Each row is a point on a landscape with many valleys, with its height.
From any point a ball takes the steepest step (drop divided by distance) to one of its 2 nearest points. It stops when none of these is lower. Distance is the straight distance between rows; heights are no part of it.
j92 h=3.49: [113 138 108 138 113  97 114 128 118 139 151  95 194 121  85 146 125 128
 142 134 133 140 134 138 107 140 119 145 155  65 132 117]
j531 h=3.81: [134 153  75 106 141 138 157 106  89 147  84 112 109 109 122 152 188 166
 167 182 148 143 163 110 101 172 125 158 114 170 172  67]
j719 h=4.21: [151 144  71 107 162 118 101 103 147 135 115  95 141  65 131 139 175 164
 204 119 113 125 108 133 120 117 101 155  95 170 129 102]
j160 h=5.59: [208 172  81  73 156 161 117 142 155 119 113 125 105 118 137 114 181 159
  91 139 167 153 181  72 172 144 121 142 127 162 132 103]
j261 h=2.30: [105 109 110 172  90 140 131 137 130  79 109 102 150 156 136 168 156 146
 149  61 108 147 137 146  86 125 148 104 130 129 124 147]
j818 h=2.26: [149 124 137 121 141 136  85 129  72 208 101 162 155 195 129 116 153 121
 152 107  85  86 119 155  76 176 111 169  33 183 106 151]
j81 h=5.88: [163 145 121 155 144  77  99 113 114 144 169  83 107 109 174  87 161 101
 180 107 110 179 116 146 105 161 129 160 146 151 147 119]
j410 h=4.25: [129 125 174 147 129 165 151 168 137 101 135 136 102 104 122 121 124 147
 109 161 119 157 156 129 152 111 187 128 170 141 141 121]
j10 h=3.50: [ 96 148 118 164 133 123 125 133  98 125  92 136 112 140  57 117 121 138
 153 149 126 116 152 147  73 147 150  80 122 183 112 135]
j876 h=2.90: [106 110 170 106 121  91 155 116 129  82 178 122 160  35 120 106  90  92
 119 136 104 157 153 129 118 137 126  90 154  74 150 109]
j837 h=4.49: [119 108 176 130 127 159 105 147 141  98 166 109  86  92 176  94  93 140
  94 165 126 117 117 149 182 104 192 114 170 167 104 149]
j17 h=1.66: [179 126 152 165 152 103 103 122 127 173 102 112 133 161 138 131 144 118
 147 127 115 117 124 161 125 116 140 164 129 146  73 133]
j745 h=3.68: [133 127 116 118 135 145 144 153 106 158 144  57  85  98 135  79 189 145
  99 140 153 131 168 111 188 160 217 131 115 160 132  67]
j645 h=3.80: [ 87 111 133 116 132 159 148  82 107 129 133 122 105 141 151 186  83 126
 119 116 175  73  93 134 136  81  86  78 111 110 133 145]
j993 h=4.94: [169  90 147 138 148 126 108 140 161 121 152  60 178  83 131 101 138 126
  69 174 151 145 136 132 163 160 149 166 130 149 123  95]
j335 h=2.38: [112  99 175  82 151  94 128 117 112  67 140 123 137  55 131  92  63 133
 105 148 147 157 111 141 164 113 106  98 167 108 111 129]
j454 h=4.43: [159 124 141 102 140 135 131  79 130  95 153 104  97  78  89  97  96 121
  86  98 160 105 148 121 150  97 147  71 123  98  97 106]
j70 h=2.78: [147 135  96 162  66  89 156 127 137  99  96  91 101 125 110  76 196 118
 131  98 105 168 126 124 106 160 145 134 100 150 119 110]
j708 h=2.59: [189 152 120  95 117 119 135 164 120 156 124 116 139 152 133 155 143 125
 130 138 142 116 186 103 108 128 174  74 127 145 120  95]
j913 h=5.66: [136 160 125 124  69 115 155  98  92 142  89 113 109 147 140 135 165 181
 185 111 126 131 126 119 108 161 100 201 109 180 101 143]
j452 h=4.08: [123 153 132 132 149 154  97 106 145 121 138 144 102 120 195 156 138 146
  74 145 156 116 117 137 182 125 166 129 141 104 144 157]
j839 h=4.82: [ 84  88 104 122 140 143 112 122 124 154 110 147 143 207 167 177 135 142
 131  91 109  93  97 138 163 110 152 112 152  68 158 145]
j332 h=2.08: [162 121 153 154 170 121  99 122  91 202 104 148 147 194 151 141 132 133
 182 110  61 122 134 180  97 132  96 184  91 125 116 152]
j754 h=2.57: [146 145 102  78 144 116  89 162 104 182 123 202 128 168 101 140 120 151
 160  67 132  85 101 119 132 151 141 120 112 137 123 211]
j948 h=3.37: [153 116 112 110 129 125 115  94  80 163 121  89  94  95  96  83 185 141
 137 160 137 111 127 134 167 162 169 124 103 155 147  86]
j546 h=2.09: [108 145  75  64 129 113  65 157 116 172 102 159 130 102 123 157 103 143
 112 120 105 114 141 140 182 117 183  42  91 135 137 167]
j664 h=5.80: [172 176 109 141 125  95  92  82  85 132 104 100  86 128 181 119 171 132
 157  88 139 159 120 164 123 151 121 159 127 177 116 133]
j351 h=3.31: [169 195 162 118  87 132 111 181 149 153 113 111  70 120 149 115  99 137
 112 123 144 109 122 158 128 158 166 124 101 163 140 120]
j881 h=4.30: [141 102 128 101 104 163 186 168 104 104 151 144 105  99 101 144  91 125
  76 161 125 172 203 130 101  90 138 103 142 121  87  97]
j956 h=6.15: [ 53  92 142 223 146 103 141 112 119 139 109 111 176 176 130 131  63  81
 119  59  65 157  99 159 143 156  60 134 139  99 109 170]
j52 h=6.31: [113 121 128 170 159 166  98 137  88 166 117 125 146 197 111 147  68 136
 129  90  71  92  93 174  97 154  41  81 123 140 120 177]
j559 h=1.86: [117 136 150 176 160 143 101 110 125 144 119 177 135 163 195 147 105 125
 105 132 118 127 103 149 105 127 115 155 146 124 185 184]
j419 h=5.19: [127 131 140 128 130 116 133 102 126  92 135  89 153 100 118 112 157 122
 136 191 160 138 124  93 107 158 111 159 107 172 109  83]
j784 h=1.07: [194 153 126 162  76  92 103 112 130 140 128 120 125 128 129  91 124 123
 107 124 147 101 123 149 105 155 116 155 118 118  74 137]
j694 h=5.43: [129 202 150 138 135 135  70 126 133 172  89 152 123 180 141 112 119 171
 193  68 115 119 114 129 104 131 112 152  87 172 125 168]
j768 h=5.04: [ 81  63 127  93 161 165 164 140 139 135 179 132 103 120  87  95  88  79
  75 139 103 153 118 104 188  63 110 106 159  93  73 100]
j812 h=4.76: [ 97 129 176  69 129 128 157 122 157 102  88 154 121 122 133 109 114 160
 159 149 127 112 134 112 103  68 136 123 105 157  78  90]
j591 h=4.03: [113 127 108  67  86 138 163 162 102  91 144 147 136  88 126 122 118 156
  91 147  93 189 160 114  98 100 133 140 149  80 111  86]
j978 h=5.15: [119 206 108 149 159 156  74 107 116 188 122 192  94 157 172 177  99 173
 172  99 120 134 123 167 110 146 110  95 157 133 153 186]
j174 h=3.17: [151  98 147 141 128 127 163 162 121 111 190 103  98  89 107  83 159  83
 129 179 153 167 129 113 118 169 156 188 181 128 162  92]
j627 h=1.27: [131 117 125  84 107 125 149 152  96 149  85 196 102 120 102 150  98  76
  67 152 112  91 170 135 134 108 168  73  82 145 115 151]
j383 h=1.78: [113  84 151 107  94  62 134 113 110  99 152  99 179 136 168 121  99 108
 116 155 115 113  74 174 108 120 114 167 152  87 144 126]
j683 h=2.58: [115 117 148 133 143 127 142 121 181 131 136 167 135 169 107 145 103 141
 113 137 167 137 133 105 154 102 118 101 161 112 105 128]
j686 h=2.52: [ 91 102 110 168 137 138  89 122 132 187 110 120 152 205 135 180 104  94
 162 100 120 111 110 165 150  68  99 123 132 112  68 133]
j128 h=4.57: [134 102 149 133 161 104 154 105 162  84 192 114 137  88 105 152  92  98
 184 110 133 135 126 144 121 104  51 136 169 104 126 139]
j478 h=3.26: [ 77 102  94 120 146 140 117 103  90 142 134 114 178 155  99 171  98 147
 137 158 135 125 123 160 125 135 101  85 149  68 139 133]
j906 h=2.44: [115 140 168  87 122 124 144 163 142 142  94  99 151 110 102  97 116 115
 121 167 120 103 119 147 138 134 160 100 101 148 138  77]
j851 h=5.51: [160 139 131 157 136 151 118 180 150 158 199  92 121  66 142  94  95 117
  90 117  96  97 153 145 158 155 163 146 170  92 141 150]
j47 h=4.07: [112 139  78 119 123 168  95 159 179 150 169 123  87 120 189 148 112 156
 154  93 118 140 100 202 165 104 192 112 154 103 116 145]
j828 h=2.12: [ 89 102 182 124 101  91 125 137 115 103  94  87 160 117 137  81 115 109
 137 151 118  91  81 155 136 116 154 147 122 133 145  92]
j72 h=3.09: [ 94 125 109 117 126 107 108  87 146  99 144  89 159 128 167 148 121 125
 131 104 143 106 139 113 119  86 145  52 174 112 119 116]
j130 h=2.71: [ 80 106 140 159 103  92 107 104 126  85 133  74 173 112 154 143 141 107
 126  72 129 153 150 122 125 119 147  91 137  90 152 147]
j953 h=5.91: [185 161 121 148 115 132 136  95 174  89 170 161 114  78 119 108 112 125
  87 125 134 167 173  91 103 130 126 111 162 107 126 144]
j563 h=2.66: [142 111 182 139 115  87 160 140  94 146  93  94 116 117 104  94 139 147
 151 186 127 153 145 127 157 166 159 156 158 131 136  80]
j714 h=2.01: [108 105 174 157 159 130 146 145 173 112  91 179 159 178  87 110  87 109
 129 127 121  81 105  97 137 110 122 133 151  84  98 125]
j340 h=4.34: [124 108 126  98 122 126 143 100  90  90 109 107 105 133 121 144 141 149
 155 129 135 105 122 139 129  95 154 133 118 127 136 112]
j731 h=3.32: [128 115 104 154 125 108 130 125  84 114  85 101 132 126  66  94 143 105
 113 176 112  93 135 156 106 160 106 108  87 154 127 113]
j379 h=3.33: [103 116 147 108 141 131 143 127 161 161 123 194  60 178 144 115  86  74
 143 109 131  53 101 128 162  61 136 120 129 107  96 167]
j44 h=3.85: [166 109 163 111  52  66 193 160 101  99 103 109 126 130 131 107 144 141
 172 109 135 153 120 119 106 165  97 149 154 148 103 120]
j163 h=2.95: [ 79 114 121 142 111 151 134  99 154  75 136 165 149 102  83 106 122 124
  75 118 142 168  94  68 136 110  62 139 116  96 108 147]
j7 h=4.09: [ 93 113  85 118  95 120 140 103 102  69 130 107 146  95 152 168 121 176
 126 100 122 157 115 169 137 135  97 136 126 125 133 192]
j71 h=3.02: [139 144 138  75 126 127 102 196 116 189  97 193 110 171 104 140 147 155
 185  91 116  72  92  99 117 149 144 158  39 164 147 175]
j554 h=1.25: [128 163 147 170 144 137 113 148 121 144 111 126 156 138 101 128 109  98
  80 145 148  71 106 151 103 146 101 177  76 137 169 135]
j863 h=4.83: [129  95 107 164 139 145 169 132 181 121 165 123  98  84 120 155 119 133
 179  92 129 161 116 140 147  81  98 134 186 116 116 163]
j848 h=3.60: [ 99  72 165  97 145 110 169 125 142  39 157 126 176  83  84 103 125  75
 169 157 152 140  82 132 110 122  87 172 104 127 153 141]
j873 h=3.18: [120 143 103 176  87 122 129 126  59 165  80  98 116 191 137 105 184 126
 155  91  94 151 135 109  82 193 115 149  90 186 130  91]
j13 h=0.27: [118 140 122  58  89  94 134 134  91 133  78 185 119 125 115  83  97 121
  85 178  91  88 135 122 127 119 143  97 111 131 126 133]
j375 h=3.75: [142 189  94 137 111 154  90 121 135 112 157 145 120 153 182 161 148 169
 101  92 170 137 134 120 120 132 161 142 141  79 155 165]
j638 h=6.45: [ 70 110 115 149 156 184 154 167 112 157 100 160 124 195  92 183  95 146
 133 158 132 104  85 139 146 119  80 102 154 135 156 154]
j144 h=3.91: [147 159  86 150 114 157  83 100 151 131 110 148 123 132 131 176 135 149
  97 141 171 141 157 123 138 109 122  95 149 160  76 183]
j796 h=1.96: [193 150 115 154  84 110 151 172 163 145 101 121 114 123  83  74 140  95
  74 110  96 121 148  97 140 152 138 147 120 111 116  97]
j159 h=2.45: [172 136 102 100  75 120 145 142 137 125  84 123 109 132  97  73 170 150
  98 114 117 142 139  88 137 158 170 114 103 143 116 109]
j322 h=4.56: [210  97 132 164 154 144 150 114 172 116 151 110 164  92 117 138 150 129
 108  96 110 126 185 125 161 161 158 151 129  97 138 164]
j233 h=2.21: [132 132 157 131 129 141 122 156 123 128 104 169 137 167 192 179 126 159
 138 151 117 104  92 161 116 134 159 145 108 166 163 157]
j769 h=1.83: [ 45  98 112 173  84 153 140 118 113 115 110 116 137 175 126 170 123 130
 123  67 116 149  92 175 118 123  88 115 116 112 111 175]
j979 h=1.88: [157 126 145 124 149 129 162 131 128 117 114 139 121 112  80  81 116  87
  71 169 163  63 111 116 115 165  93 150  84 119 152 108]
j560 h=3.84: [ 66 116 117  94  65 120 159 115  85  51 123 152 145 114 137 141 106 137
  92 122 141 165 111 119 126 111 102 106 157  81 129 180]
j138 h=3.70: [149 125 120  92  72  94 180 121 144 106 199 113 126  99 160 131 167  83
 150 170 167 167 138  87  95 183 111 161 142 122 172  55]
j260 h=6.01: [110 113 145 189 168  69 129 108 104  78 145  90 172 108  98 129 115  34
 115 109 142 143 129 146 109 188 123 140 152 142 165 158]
j263 h=1.71: [140  88 167  74 152 131 103 104 162  73 137 123 134  86 149  96 118 168
  98 141 121 124 100 115 149  90 137 111 133 110 148 121]
j776 h=3.01: [155 148  78 165  97 125 129 117 110 123 112 109 116 168 159 111 228 141
 173 106  91 159 125 142  80 165 143 133  96 167 153 106]
j422 h=3.57: [113 109 120  94 106 116 145 116 124  39 160 159 142  86 151 144 120 133
 106 134 159 231 114 123 126 151 155 115 161  88 153 162]
j689 h=4.97: [153 180 114 157 176 168  80 148 124 183 134 150  87 124 159 163 101 124
 109 104 119 140 156 173 117 134 127  76 144 129 162 152]
j905 h=5.05: [ 61 141 114  68 120 187 119 116 164 149 148 188  91 106 134 168  99 117
 106 121 142 114 117 137 165  78 153  89  62 119 111 147]
j597 h=3.24: [100 131 131 110 131 126  97 134 156  33 179 117 138  73 158 100 125 130
 118 119 141 202 124 116 144 119 151  89 177 132 157 131]
j914 h=6.23: [ 87 108 137 206 136 149 141  99 135 166  95 139 158 174 123 134  86 118
 119  89  70 121 103 145 134 144  44 100 149 130  90 213]
j875 h=0.56: [114  93 119 179 141 124 141 141 136 121 122 139 146 148 108 131 127  89
  78 126  99 112 125 115 135 108 142 154 131  88 170 162]
j258 h=5.75: [205 165 107 121 148 144 129 108 164 123 168 131 129  87 118  83 147 152
  71 137 177 160 169  74 165 150 138 147 134 111 126 124]
j677 h=4.13: [ 91 141 102 164 125 162 110 100 178 166 156 102 141 113 108 187 101 102
 122 121 139 127 157 144 137  95  79 105 143  83 119 117]
j481 h=2.99: [143 127 155 116  86 117 120 158 161  94 120 107 168 150 160 117 145 123
 120 143 130 121 129 108 124  99 147 124 149 137  64  93]
j599 h=2.11: [154 102 144 159 181 120 100 165 137 187 102 111 150 182 116 132  72  94
 154 108 108  90 108 165 126  86 101 150 154  98  85 126]
j634 h=3.73: [136 161 131 150 128 130  75 190 177 149 115 107 100 114 167 119  92 163
 136 110 112 126 110 173 145 120 187 109 133 124 156 147]
j297 h=3.13: [128 114  87 123 131 120  94 135 118 128  89 107 171 150  99 126 129  95
 109 168 118  83 107 117 118 108  86  92  97 165  96 143]
j541 h=2.85: [104 137 158 147 133 106 100 151 156  77 150 132 164 107 129  92  71 134
 120 152 152 177 102 128 151 133 119  97 202 104 145 134]
j568 h=1.24: [ 85 119 121 191  94 131  91 122  81 146  99 109 127 177 149 135 133 113
  86  66  97 152  94 162 106 132  91 168  93 130  95 193]
j205 h=3.71: [156 168 135  72 143 117 123  91 134 144  88 129 104 146 115 103 162 197
 158 108 167  92 143  96 157 156 125 144  71 184 145 137]
j502 h=4.55: [137 110 146  82 162 144 152 115 140  96 121 134  68  78  95 114 134 172
 180 143 134 138 136 111 130  80 139 122 129 149 101 104]
j603 h=1.47: [134 113 126  99 133  90 131 177 139 187 108 155 154 148 130 125 140 106
 169 167  79  56 130 144  94 104 148 100  86 190 155 124]
j257 h=3.11: [173 192  97 130 135 139  99 144 108 167 144 121 100 178 160 143 170 145
 137 131 167 129 130 148 119 162 161 145 108 161 134  88]
j125 h=2.14: [156 150 100 101 113 115 120 185  96 172  94 179 138 194  91 117 118 130
 116 102 131  95 120 122 115 175 137 126  92 126  89 154]
j695 h=5.03: [152  92 127 160 152 148 149 143 144 134 150 113 136 139 171 170 128 131
 170  91 107 121 121 146 112  94  95 144 149 107 134 128]
j204 h=3.46: [162  83 155 114  87  95 216 146 126 130 185 118 111 112 137  79 162  60
 112 176 127 170 140  87 142 199 126 176 138 106 174  61]
j327 h=4.33: [ 82  92 142 151 185 133 118  83 149 108 154 125 121 111 131 147 136 118
 129 134 149 150 106 144 161  90 161 173 178  89 145 140]
j753 h=2.80: [175 175 100 167 156 100  85 111 112 195 126 126 112 174 124  89 200 121
 138 120 146 151 139 105 122 168 132 157 106 129 147  88]
j169 h=2.65: [155 139 153 157 119 117 139 135 177  74 138 115 145 144 168 103 173 108
 101  88 156 126 149  64 102 105 159 133 125 148 111  92]
j404 h=3.82: [106 107 173 135 144  98 124  88 146  63 159 103 157  85 131 154 125 109
 160 147 143 113 100 160 126 123 125 174  99 127 148 128]
j994 h=3.34: [113 126 150 174 120 117 143 161  56 123  97  94 127 177 112 109 155 131
 161 130 102 110 108 132  52 178  98 128 116 194 159  97]
j715 h=4.18: [167 141 150 168 105 110 193 131 113  84 112 128 127 139  51  87 128 109
 154 114 128 111 132  92  75 188  61 109 130 125 107 124]
j853 h=4.02: [145 142 131 107 163 127 153 140 131 140  97 136 111 140 123 150 158 171
 169 195 145 121 177 114 135 159 177 113 108 186 170  68]
j555 h=3.94: [158 127 126 105 126 109 191 103 148  69 153 120 140 104 141 148 163 129
 149 119 151 162 150  59  72 136 105 139 142 122 159  62]
j643 h=4.73: [113 170  86 168 168 184  47 145 153 172 135 132 113 145 116 171 109 109
 162 109 126 117 142 150 111 116 127  56  93 147 129 167]
j217 h=1.43: [105 119 146 159 161 101 129  87 146 122  87 150 164 171 112 121 128  94
 117 125 104  73 139  62 129 100 119 131 122 109 120 157]
j749 h=5.00: [ 79 113 115  87 156 145 118 113 105 170 101 178 136 205 131 177 111 167
 141  66 115  92 118 103 157 130 121  37 119 101 143 169]
j434 h=3.76: [134 127 110  89 112 106 133 139 107 127 182 102 157  55  96 134 139 147
 116 165 129 168 165 123 132 136 147 151 154  82 122  83]
j965 h=5.44: [175 127 111  72 117 162 130 155 122 105 124 132 154 132 120 133 171 185
 108 175 168 134 135  82 145 125 107 137 121 151 134  67]
j884 h=4.29: [159 130 147 158 138 153 126 132 141 115 149  79 116  79 147 150 158 151
 103  74 146 134 151 123 168 149 189 162 138 106 152 135]
j561 h=4.77: [173  93 129 166 130 138 126 141 176 107 154  97 174  92  99 115 119 122
  46 145 126 119 151 113 145 141 139 120 144 104 110 137]
j112 h=3.69: [125 149  96 167 140 153  99 123 110 124 107 170 136 167  99 151 149 158
 147 165 156 144 127 121  92 131 113  95 139 175 106 159]
j647 h=3.78: [105 167 123 157 122 131 130 124 160 134 123 126 171 134  77 174  99 116
 125 134 123  96 167 111 100 117  94 139 128 103  81 121]
j871 h=6.56: [102 102 134 150 114 120 124  83 138 134 142 143 154 172 150 159  49 117
 132 146 164 122  91 163 136 138  62 107 189 107 142 175]
j234 h=2.84: [123 159 153 110  81 119 104 180 132 154 120 103  99 125 125  87 127 129
 120 170 136  96 135 137 123 182 177 121  84 152 154  39]
j145 h=4.10: [ 97  92 183 145 180 139 148  86 153  45 175 139 110  63 160 145 145 104
 159 128 163 162 115 142 150 106 159 189 134 125 152 140]
j303 h=4.42: [106 128 126 121 109 181 129 114 178 149 162 165  89 123 179 116 119 122
  76 115 125 132 120 109 198  78 160 154 153 100 104 139]
j854 h=4.69: [136 162 142 116 106 135 127 122 154 129 156 121  88  86 102  84 100  91
  87 126 152  90 156 119 118  86 179 120 125 132  99 101]
j936 h=5.32: [203 147 136 173 143 136 104 164 148 185 150  79 135  98 169 118 117 124
 108  99  85 134 125 155 130 157 125 174 131 103 137 118]
j438 h=4.88: [ 81  76  91 103 136 186 156 117 115 125 186 133  70  84  91 143 101 111
  68 150 140 174 138 137 177  48 116  70 157  98  83 113]
j449 h=4.48: [104 166  94 190 151 171  91 129 177 191 132 129 125 131 121 186  89 108
 165  99  84 140 129 154 111 112  67 107 128 119 133 176]
j269 h=6.51: [ 95 109 101 150 138 144 133 150 147 140 126 154 177 201 136 161  79 114
 127 167 111 117  76 154 115 117  62 111 174 129 135 162]
j305 h=3.35: [144 121 189  75 136 103 179 127 159  77 193 135 143  46 134  59 110  78
  94 115 110 163 152  91 147 151 141 129 129  98 157  97]
j702 h=2.06: [181 117 142  68 118 108 165 154 121 147 117 167  97 137  97 122 135  97
 105 136 153  94 173 117 134 134 192  59  89 167 101 111]
j184 h=1.91: [145 139 121 129 139 116 113 135  94 179  99 170 137 178 134 138 131  87
 145 166  79  56 122 132  85 110 131 150  65 192  99 159]
j292 h=2.42: [127 129 101 109 114 122 120 125  95  86 108 155 126  97  75  93 124 118
  90 136 146 106 105  81 112 112  68 140  89 115 131 122]
j688 h=5.31: [168 108 143  94 137 131 152 114 141  93 134 147 116 119  97 111 158 126
 119 194 142 144 167  73 109 112 100 121 131 164  93  52]
j156 h=3.36: [ 92 107 111 119 125 131 154 118 160  50 138 158 178  80  66 109 139 126
 139 142 127 171 115 104 108 136  77 170  98 113 140 143]
j282 h=4.24: [157 183  92  81 159 164  90 153 138 152 110 167 124 137 137 179 161 166
 177 183 152 141 161 132 131 152 164 142  86 208 145 121]
j742 h=3.98: [156 132 148 172 118 153 131 166 138 131 153  78  95  97 148  99 155 135
 103 141 116 144 166 148 128 158 214 130 130 149 155  93]
j932 h=2.16: [132  93 121 128 125 145 145 115 149  92 112 111 122 122 177 132 194  98
 107  83 147 121 137  98 140  66 159 132 108 124 111 143]
j66 h=3.61: [129 119  77  91 131 101 163 101  81 133 108  89  73  92 107 104 189 145
 136 193 130 159 151  96 158 144 115 148 120 166 143  51]
j710 h=3.38: [172 161 159  89 141 137 114 141 122 154 109 177 131 140 130 140 133 185
 173 132 133  75 111 111 119 173 112 143  62 181 155 158]
j49 h=5.56: [130 172 149 100  94 130 117 123 121 140  85 130 136 171 110 130 143 190
 157  69 125 100 113  90  77 157  96 164 108 151 103 129]
j134 h=1.65: [177 169 140 135  69 110 129 159 103 156  97 157  93 151 106  96 119 133
 119 110 148  92  94 146 131 187 100 165 100 132 100 157]
j915 h=4.71: [131 118 130 117 141 135 108 153 154 113 156 126  97 101 139  98  77  83
  96 165 122  95 106 150 149  83 168 100 146 132 129 119]
j76 h=4.58: [ 38  79 116 113 175 182 142  90 154 124 199 140 121 101 116 111 121 108
 117 142 162 184  85 122 197  78 151 140 182  85 137 104]
j514 h=4.16: [150 154  90 157  95 179  80 136 125 121  94 109 152 144 123 178 106 170
 102  98 162 151 131 138 152 132  81 132 114 135  91 177]
j679 h=3.42: [166 216  92 136 123 151 101 130 139 143 158 135 103 138 137 128 146 119
 112 136 158 129 155 130  76 146 166 142 141 111 134 125]
j964 h=5.01: [ 97 133 158  58 114 154 118 116 165 142 144 180 103 107 141 127  96 139
 124 144 100 132 136 117 142  38 147 134  79 133  76 119]
j609 h=4.67: [113 112  93 114 104 139 106 186 130 154 120 130 168 151 157 145 142 144
 103 119  96 132 124 120 157 102 176 127 143  63 143 136]
j961 h=5.95: [144 106 149 175 171  76 107 103 110 114 168  68 151  92 143 118 144  69
 165 105 141 170 119 141 126 143 132 145 157 141 184 147]
j687 h=1.68: [158 123 170  79 126 139 130 191 150 154 123 165 142 128 171 154 127 150
 149 193  99  95 131 125 120 114 157 111 106 167 138 114]
j326 h=3.67: [122 110 167 130  99  73 164 140  72  82 122 111 112 102 151 124 127 129
 164 127 135 168 123 132 106 142 112 145 200 110 170 123]
j344 h=4.12: [127  90 165  84 153 148 161 105 102  89 151 133  91  78 127  89 116 101
  62 117 151 141 144  95 132  73 131 124  98 126  87  78]
j60 h=4.63: [ 77 150  94  63 141 185 150 111 104 124 101 169  82 111 169 218 119 187
 131 111 124 133 141 144 169 106 149  95 114 125 159 150]
j179 h=6.38: [ 79 118  76 180 148 192 115 157  86 189 132 132 128 199  89 173 106 139
 148  98 127 116  81 157 116 148  74  70 135 143 163 166]
j962 h=4.92: [129 131  93  47 156 183 152 122  95 122 126 146  80  77 129 180 123 173
  89 110 122 136 152 115 139  86 157  85 104  97 164 116]
j324 h=3.29: [124 123 163 132 115 131 132 134 148 137  95 162 142 178 139 123 144  89
  86 129 132 109 170  94 141  79 194 114 134 137  71 119]
j284 h=3.45: [ 63  98 123 115 128 139 164  59 153 126 161 127 122 170 176 164 118 106
 125 128 144 101 124 133 134  82 127  67 151  84 142 122]
j473 h=1.26: [133 152  84  66  80  99  89 154 115 143 126 127 126  95 144 107 111 122
  83 141  90 114 147 144 152 104 175  80 132 113 123 138]
j999 h=2.40: [123 100 174 153 136  87 136 141 131 144 112  88 159 123 141 101 144 126
 148 190 114 139 114 152 150 162 147 207 120 134 175  98]
j3 h=4.36: [ 80 135 102 113 126 146 148  77 111 114 115 153 121 127 148 186 112 197
 157  87 100 121 120 129 140 133 107  99 114  99 168 180]
j706 h=1.53: [137  89 121 103 107 130 152 124 159  52 135 118 178 118 137 143 183 141
 123  86 140 139 130  86 135  99 103 158  94 112 118 135]
j176 h=4.60: [127 119 105  89 107 184 155 160 122 120 161 162  74 101 111 170  94 156
 101 160 143 189 147 151 154  70 113  98 176  93  86 105]
j55 h=2.89: [158 112 140 121  84  73 152 127 103 148  96  94 106 170 120 107 168 167
 176 185 140 141 130 120 139 198 112 170 125 160 125  62]
j321 h=3.77: [128  96 170  64 151 112 175 109 106  76 168 107 104  61 128  49 117 144
  90  93 124 194 160  99 126 125 139 116  92 103 128  85]
j302 h=6.62: [ 72  59 139 152 142 110 148  70 110 101 142 162 142 153 142 127 115 117
 122 133 133 135  76 127 138 117  93 110 190 114 150 193]
j548 h=2.77: [128 139 111 101 143 119  87 176 150 165 107 153 144 128  87 123 102  98
 115 138 106  84 125 123 158  99 125  65  99 150 103 167]
j606 h=5.73: [157 159 113 143  84  85 113 101  90 166  98 100  92 128 152 101 161 152
 191 104  81 158 116 170  91 141  70 180 108 168 105 118]
j500 h=4.01: [161 156 139 162  61  75 191 138 104 126 132  88  95 154 114  76 146 105
 181  90 144 123 124 106  89 214  69 139 141 146 103  95]
j245 h=3.00: [127  97 144 136 128 117 153 104 110 106 123 132 169 169 102 159  83 180
 143 128 151 116 138 132 117 128 111  92 179  86 103 123]
j633 h=5.08: [148 101 136 141 120 124 144  98 142 109 172  71 153  62 119 115 166  91
 106 153 178 144 154 119 158 170 120 176  90 168  94 106]
j692 h=3.48: [ 89 140 163 141 117  83 147 124  61 106 101 105 143 134 122 114 165 138
 174 147 101 141 121  93  88 164 126 130 148 147 168 103]
j592 h=4.80: [ 55  73 125 142 156 158 157 103 183 157 154 129 111 137 109 101 107  77
 115 130 114 144  98 128 202  63 128 110 188  95 143 107]
j249 h=3.10: [133 138 135 108 122 143 106 163 146 187  93 148 143 172 137 188 128 127
  95 126 142 121 196  90 160 104 189  81 127 153  90 135]
j157 h=3.12: [147 153 129 124 124 110 118 120 113 177  95 134 100 137  85  89 153 159
 167 182 127 129 103 144 134 188 112 139 108 169 139 114]
j415 h=5.17: [159 149 151 163 110 103 143 145 130 134 161  99 138  99 188 164 112 111
 155  84 122 135 143 155  88 130 121 171 132  98 131 124]
j898 h=6.07: [ 64 117 135 199 168  86 103 120 123 102 127 102 156 153 108 115  87  48
  99  95 122 135  98 170 115 138  89 130 154 104 149 147]
j199 h=4.00: [155 169 114 103 166 122 112  67 122 121 103 122 126  99 156 138 166 179
 167 139 137 106 151  97 134 129 115 135 121 158 126 142]
j277 h=4.37: [115 130  73 143 184 142  94 120 128 124 123  99 153 133 139 171 173 181
 213 115 104 122 117 136 116 118 144 130 134 132 152 104]
j973 h=4.51: [136 141 113 111 134 110  79 144 142 158  96 118 173 147 143 144 145 173
 168 109 110 109 122 141 133 100 143 118 117  99 141 132]
j123 h=4.35: [156 129 164 148 123 106 170 102 142  91 132 141 119  96  80 118  81 119
 178 127 140 106 131 129  89 134 108 129 147 117 124 135]
j435 h=2.46: [164 159  96 182 129 119  98 167 126 178 101 132 146 137 102  88 148 112
 113 114 104 145 136 104  93 159 109 167 140 110 139 119]
j152 h=2.88: [ 87 119 111 153 129 118 114 125 125 166 128 166 101 191 152 137 102  78
 151 107 131  78  70 140 119  49  98 143 158 112  96 156]
j114 h=1.33: [104 124 157 150 129 101 130 107 135 124 146 148 168 135 159 120  88 102
  96 163 110 117 120 154 111 120 148 144 181  86 160 163]
j413 h=2.92: [144 121 156 148 147  88 124 135 107 152 156  78 125  95 113  53 156  94
 125 177 139 150 135 133 150 205 159 155 197 137 152  68]
j110 h=0.46: [117 138 135 189 139 155 105 132  85 157  95 100 150 165 116 157 115 112
 121  98 133 118 121 158  70 154  83 163  98 107 132 155]
j356 h=4.74: [ 77 148 106 113 100 176 127 127 167 170 156 189  85 143 189 168 103 119
 117 129 157 116 100 148 155  71 133 126 127 111 131 143]
j794 h=2.13: [134  72 133  75 158 140 142  84 152  57 115 117 150 107 145 122 174 176
 114 127 121 170 135 115 160  98 144 154 100 118 106 128]
j228 h=4.17: [131 131 122 108 133 102 145  95 130 104 156 107 128 116 129 141 180 134
 191 121 126 105 158 101  85 112 151 163 123 113 137  68]
j57 h=5.30: [137 195 121 166 164 163  70 127 107 193 104 195 110 161 101 132  86 166
 167  95 111 122 126 147  96 168  95 119  96 150 120 180]

Call two points neighbours if one is among the 2 nearest of the other. Go from one point of each pair to the other, from neighbour to neighbour, staying as low as possible. Name the highest point that can't be avoided.
j796 and j603 -> j282
j17 and j603 -> j818
j875 and j603 -> j233
j263 and j706 -> j794
j13 and j263 -> j324

For each start below, name every point that the ball comes to, in order.
j871 -> j269, j638, j179, j52, j914, j956, j898, j260, j961, j81, j664, j606, j913, j49, j694, j57, j978, j689, j643, j449, j677, j647, j92, j478, j245, j683, j714, j217, j875
j936 -> j415, j695, j863, j128, j123, j715, j500, j44, j326, j692, j994, j873, j776, j70, j159, j796
j768 -> j592, j76, j327, j145, j404, j848, j156, j163, j292, j979, j554, j110
